A landscape with many valleys, sampled at points; each row gives a point and its height.
From any point a ball rolls to the lowest of the 2 points nearest to it. It stops when none of these is lower. Distance is the straight distance between rows; heights are no part of it.
K269 h=32.8: [112 171 146 134 120 117 121 173 139 145 100  80 155  60 164 120 119 153
 131 176 147 127 119]
K532 h=49.4: [116 153 100 139 122 140 141 144 117 112 150  96 113  95 100 130  97 133
  80 121 102 163 173]
K993 h=82.8: [ 88 141 137 160 195 117 130 115  91 154 103 146 140 186 140 133 122 181
 147 119 163 151 137]
K291 h=80.8: [109 145 111 139 153 113 125  83  81 133 115 152 137 184 114 129 105 136
 136 155 178 170 143]
K59 h=29.6: [102 146  94 143 126 142 128 102 121 129 125 111 126 105 192 163 134 134
 141 173 134 156 120]
K33 h=63.1: [146 138 119 127 110 120 125 182 131  89 192 103  96 144 153  92  86 106
 132 100 130 124 131]
K192 h=48.0: [ 88 130 165 199 161 146 132 121 125 104 132 137 132 140 129 151 103 142
 118  84 176  66 113]
K992 h=17.5: [131 163 134  68 131 101 130 179 100 133 119 153 128 110 126  92 145 128
 187 156  91 173  93]
K554 h=65.2: [146 128 120  28  86 121 137 163 126 181 101  82 128  80  53 120 168 130
 139 120  49 153 127]
K963 h=37.9: [131 195 123 125 105 150 122 188 138 134 116  99 163  64 150 117 133 149
 119 178  85 153 128]
K310 h=58.7: [178 101  76 108 147 169  99 155 136  82 149 169 113 135  91 114 140 125
 136  94  95 138 120]
K331 h=31.7: [134 117  96 192 152 139 107 148 160 142 131 139 122 137 160 138 123 147
 128 128 155 163 141]
K508 h=43.6: [106 134  88 167 125 151 118 109 140  97 144 121 106 146  82 153 116 117
 101  83 121 163 179]
K517 h=44.7: [126 125 121 141 164 153 121 119 130  81 137 111 144 131 108 142 141 138
 125 145 195 102 143]
K735 h=53.7: [119 117 169 190 150 130 108  78 147 134  80 151 166 198 102 146 119 112
 129 108 195  87 126]
K887 h=46.8: [109 117 149 203 169  79 116  97 145 179  92 152 141 196 114 162 129 110
 146 127 162 185 156]
K3 h=64.8: [161 112 119 122 103 116 134 130 141 134 150 161 126 168 122  83 149 111
 110 111  89 100 163]
K34 h=39.8: [104  96 133 204  99 155  86  72 105 146  94 147 141 172 128 101 101 127
 129 121 143  52 166]
K441 h=27.5: [148 162 141  92  81 119 148 168 119 113 130 145 137 104  99 101 177 110
 165 144 134 145  92]
K599 h=33.6: [133 144 138  88 116 101 146 163 135  88 113 116 118 172 119 109 128 106
 140  63 122  56 120]
K132 h=85.2: [ 99 144 134 162 176 144 115 131 120 140  95 154 137 199  83 143 104 179
 141  82 179 121 149]
K51 h=75.8: [146 121 106  85 151 132 125  99 132 114  81 183 128 157  96 140  98 148
 135 113 182 102 128]
K205 h=47.6: [106 105 107  77 171 119 130 161 131 124 133  96 101 123 122 140 181 141
 170  98  85 150 131]
K64 h=78.6: [149 134  82  87 159 147 118  99  84 131 105 161 149 140 102 130 125 149
 138 181 182 137 134]
K873 h=35.9: [139 110 135 177 133 126 117 102 149 121  94 158 108 140  91 144 102 119
 126  73 137 177 149]
K497 h=45.8: [143 139 134 132 127  87 132 114 108 182 118 169 132 171 182  90 118 148
 130 149 107 153 132]
K984 h=39.0: [120 149 107  91 125  94 161 176 170 114 143 119 107 158 160 134 128 103
 125  92  82 102 117]
K490 h=49.5: [ 97 128 113 106 102 142 129 132  81 145 121 142 107  98 109 120 113 119
 141 137 133 122 129]
K507 h=68.0: [126 143 102  63 129  90 138 174 126 172 111 126 117 120  71 114 144 119
 141 117  34 161 116]
K678 h=47.5: [158  89  98 121 161 128 127 122 178  83 118 123 125  94 149 155 126 135
  98  93 106 121 138]
K761 h=36.7: [ 98 151 182 208 170  74 143 109  99 142 143  77 131 140 187 152  77 112
 112 176 167 147 100]
K591 h=41.3: [145  74 121 104 108 209 109  88  82 130 116 107 159  70 117 136 153 129
 124 184 162 111 157]
K483 h=34.9: [154  61 120  86 130 204 100 127 103 127 137 133 150  44 106 139 129 142
 123 158 115 120 153]
K606 h=65.0: [125 196 142  69  53 112 142 172 132 160 142 114 121  78  89 103 126 133
 101 144  70 149 126]
K212 h=50.4: [ 77 102 124 146 180  80 123 110 157 159 100 134 127 178 138 173 137 117
 132 104 128 161 177]
K951 h=46.4: [141 123 106 128  82 190 117 108 102 132 105 125 176  82 140 128 126 121
 129 201 192  95 101]
K260 h=26.1: [155  97 119  64 127 171 120 143  88 120 137 142 140  29 113 127 138 116
 132 156  46 135 130]
K699 h=40.6: [126 117 115 138 159 123 119 161 170 129 126 102 107  98 150 134 134 148
 134 102 108 154 137]
K37 h=37.0: [107 144 137 109 103 112 170 147 149 109 177 113  97 110 124 140 153 125
 108  85  87 131 115]
K895 h=61.6: [165 117 112 108 110 109 107 145 177 127  93 152 138 209 129  88 146 106
 136  81  85  87 164]
K531 h=45.2: [132 141 122 109  69 146 144 125  95  96 127 153 113 126 108  96  98 118
 115 101 162  71 114]
K751 h=35.2: [110 109 206 200 161 129 111  91 148 130 100 138 130 220 139 182  75 140
 139  31 161 148 141]
K906 h=52.2: [171 164 134  94 130  85 111 153 155 160 164 111 135  93 179  76 130 133
 128 182  83 187 142]
K13 h=32.7: [116 146 146 178 113 120 132 109 137 136  94  58 143 102 128 144 145 121
 112 166 214 128 122]
K457 h=32.4: [112 170 174 153 171  83 152 117  96 120 159  95 121  88 178 131  99 141
 118 169 135 162 104]
K162 h=54.1: [ 79 124 129 146 154 105 126 118 137 133  96 174 138 157 100 147 170 113
 147 111 123 107 145]
K242 h=27.9: [124 122 124  83 137 118 122 132 125  97  95 123 137 138 160 136 110 127
 142 121 138  55 137]
K844 h=39.5: [133 149 149 135 106 124 137 144 118  89 121 161 117 193 110 103 100 127
 138  63 156  92 139]
K54 h=41.7: [114 160 129  67 133 130 130 144 147 137 209 115 131  64 165 139 140 142
 142 212 142 143  99]
K604 h=56.5: [155 158 108 107  87 110 130 149 158 144 174  95 105  81 132 113 108  95
 114 171 109 192 145]
K712 h=34.6: [125 158 140 132 121 128 158 116 128 124 177 128 130  96 141 140 150 136
 108 197 180 135  89]
K605 h=27.7: [ 89 122 167 143 144  74 161 101 103 132 136 116 100 102 174 132 119 132
 126 117 135 128 112]
K553 h=57.7: [139 145 156 126 114 102 166 126 168 165 140 150 106 139 154 112 126 168
  93  99 140 116  98]
K882 h=29.0: [137 164 110  76 108 153 152 215 136 140 175 121 111  97  71 124 147 142
 139 107  85 152  71]
K85 h=50.5: [145  85 101 183 101 188 114  51  86 113 104 126 151 104 147 136 135 105
 140 185 179 109  96]
K393 h=28.3: [104 107 127 121  97 169 152 150 118 113 165 109 101  70 129 139 185 128
 126  94  64 110 100]
K520 h=28.2: [106 122 151 205 138 149  97  86 140 112  80 162 128 197 101 162  80 111
 153  64 139 158 150]
K103 h=39.7: [121 145 179 200 147  76 135 124 119 177 155 112 161 186 192 145  58 119
  89 182 171 116  95]
K790 h=52.4: [ 99 106 115 145  61 138 130  97  96 155 126 138 130  74 122 126 136  82
 123 154 109 129 137]
K56 h=65.1: [192  87  90  85 123 183 109 149 116  76 170 114 106  93 102 119 135 117
 118 102  69 147 134]
K224 h=56.7: [120 102 172 227 163 117  98  64 178 131  92 137 177 218 111 179  95  80
 127 148 208  80  86]
K683 h=23.3: [101 136 114 207 156 150 126 112 125 135 141 116 137 125 180 157 106 144
 115 148 143 140 121]
K862 h=57.6: [147 100 124 131 134  93 108 123 201 133 110 120 108 201 108 129 130  99
 126  59 109 138 176]
K688 h=50.3: [130 113 148 201 145 113 112  94 136 159  66 137 154 160 125 139 140 124
 123 145 178 143 133]
K400 h=53.0: [158  96 129 119 156  99 139 125 169 104 100 143 127 162 147 144 105 117
 100  68  58 123 152]
K72 h=50.9: [110 139 135 217 163 160 122  98 132  77 146 123 149 141 112 150 140 129
 116 138 189  83 102]
K745 h=49.7: [168 128 108 111 153 144 121 148 157  71 132 148 119 134 136 133 150 123
 179  97 142 175 100]
K798 h=62.1: [127 153 141  60  65 133 144 151 115 155 120  80 124  72  69 118 165 127
 105 138 104 149 146]
K914 h=30.8: [ 88 147 103 195 115 164 127 101 111 154 145 131 141 174 172 131 130 160
 118 159 168  75 109]
K89 h=47.8: [142 157 106  47 126 127 147 166 147 131 187 129 121  83 149 126 135 152
 111 163  76 134  96]
K884 h=68.5: [152  82 113 117  95 179  98 120 112  55 142 121 118 119 155 113 130  98
 154  78  95  90 143]
K231 h=53.3: [139 172 128  98 100 114 154 161 169 179 167 162 125 119 147 110 150 175
  97 158 116 119  99]
K49 h=60.2: [141 147 142 105 111 103 134 176 126 103 209  83  96  99 155  97 119  97
 130 139 120 166 130]
K433 h=54.3: [138  90 111 161  79 157 109  73 109 109 101 148 139  85 121 133 101  80
 110 143 133  98 132]
K981 h=26.8: [118 173 144 144 102 133 137 124 134 150 121  63 137  77 155 139 144 174
 120 185 205 134  85]
K572 h=48.8: [144 151 140  89 153  78 120 130 115 164 136 122 140 140 193  81 135 171
 135 186  98 158 140]
K25 h=42.5: [157 106 164 178 153  62 140 111 136 185 115 158 146 206 171 107 116 112
 104 148 137 149 148]
K903 h=9.5: [139 126  88  86 117 165 152 174 155 114 142 123 106  96  85 149 191 135
 147  87  72 136  66]
K811 h=65.7: [135  99 122 139 104 135 110 159 115  82 165  95 101 131 131 100 103  79
 122  91  88  85 154]
K262 h=39.6: [138 128 144 168 121  86 132  93 117 153 124 116 153 196 187 110 102 112
 101 173 173 112 135]
K246 h=35.8: [ 93 120 131 210 118 136 120  83  91 178  90 154 159 190 138 134  84 124
 101 162 160  79 115]
K705 h=58.2: [108 138 138  95  98 148 140 158 114 148 119  92 110 104  66 109 168 163
 119  84  98 114 144]
K252 h=62.0: [177 108 116  85 105 120 153 126 145 135 154 152  94 140 155  89 130 136
 122 104 100 130 106]
K908 h=73.1: [148  95  99  48 150 131 128  95 117 104 116 138  96 133  81 135 116 129
 145  98 129 114 140]
K79 h=69.7: [183  77 110  29 115 177 136 110 101  85 155 127 119  95  89 148 122 108
 121 116 110 120 130]
K522 h=38.5: [142 121 142 138 118 135 111 122 140 102  92 101 151  88  98 135 162 119
 135 157 200 122 146]
K317 h=67.4: [115 153 121  73 102  86 142 148 130 186 120 149 125  86  94 102 105 125
 103 151  61 136 140]
K899 h=17.2: [142  77 107  97 148 134 105 134  89 126 148 157 126  92 131 106 124 104
 148 158  56 139 136]
K782 h=6.9: [101 130 120  98 171 113 121 150  88 132 152 154 133 100 136 113 165 123
 172 184  57 170 125]
K26 h=57.2: [ 89 103 164 168 142 135 112  74 165 133  96 182 140 175  85 136 153 127
 143  95 155  62 154]
K824 h=53.1: [116 118 120  92 129 148 113 176 115 120 109  65 137 110 107 124 210 161
 149 113  92 130 166]
K837 h=38.9: [158 128 136 102 113 139 140 149 152 108 147 133 110  69 110 127 183 134
 156 123 153 187  94]
K265 h=23.4: [107 122 135 105 167  99 155 102 108 114 115 123 127 129 164 135 102 137
 114 150 150  93 122]
K995 h=41.5: [ 96 136 185 170 157 139 136  94 131 101 125 153 107 195 130 165  85 152
 133  30 155 104 117]

Call two points neighbours if one is among the 2 nearest of the other. Go from one point of each pair to the other, from neighbour to neighbour, staying as low as possible. Name the highest point that can't be avoided.
K903 and K782 => K433
K265 and K262 => K103
K981 and K599 => K89
K265 and K903 => K984

For each start below, name the point where the ball stops.
K33 => K262
K993 => K782
K895 => K683
K433 => K782
K252 => K981
K884 => K782
K705 => K683
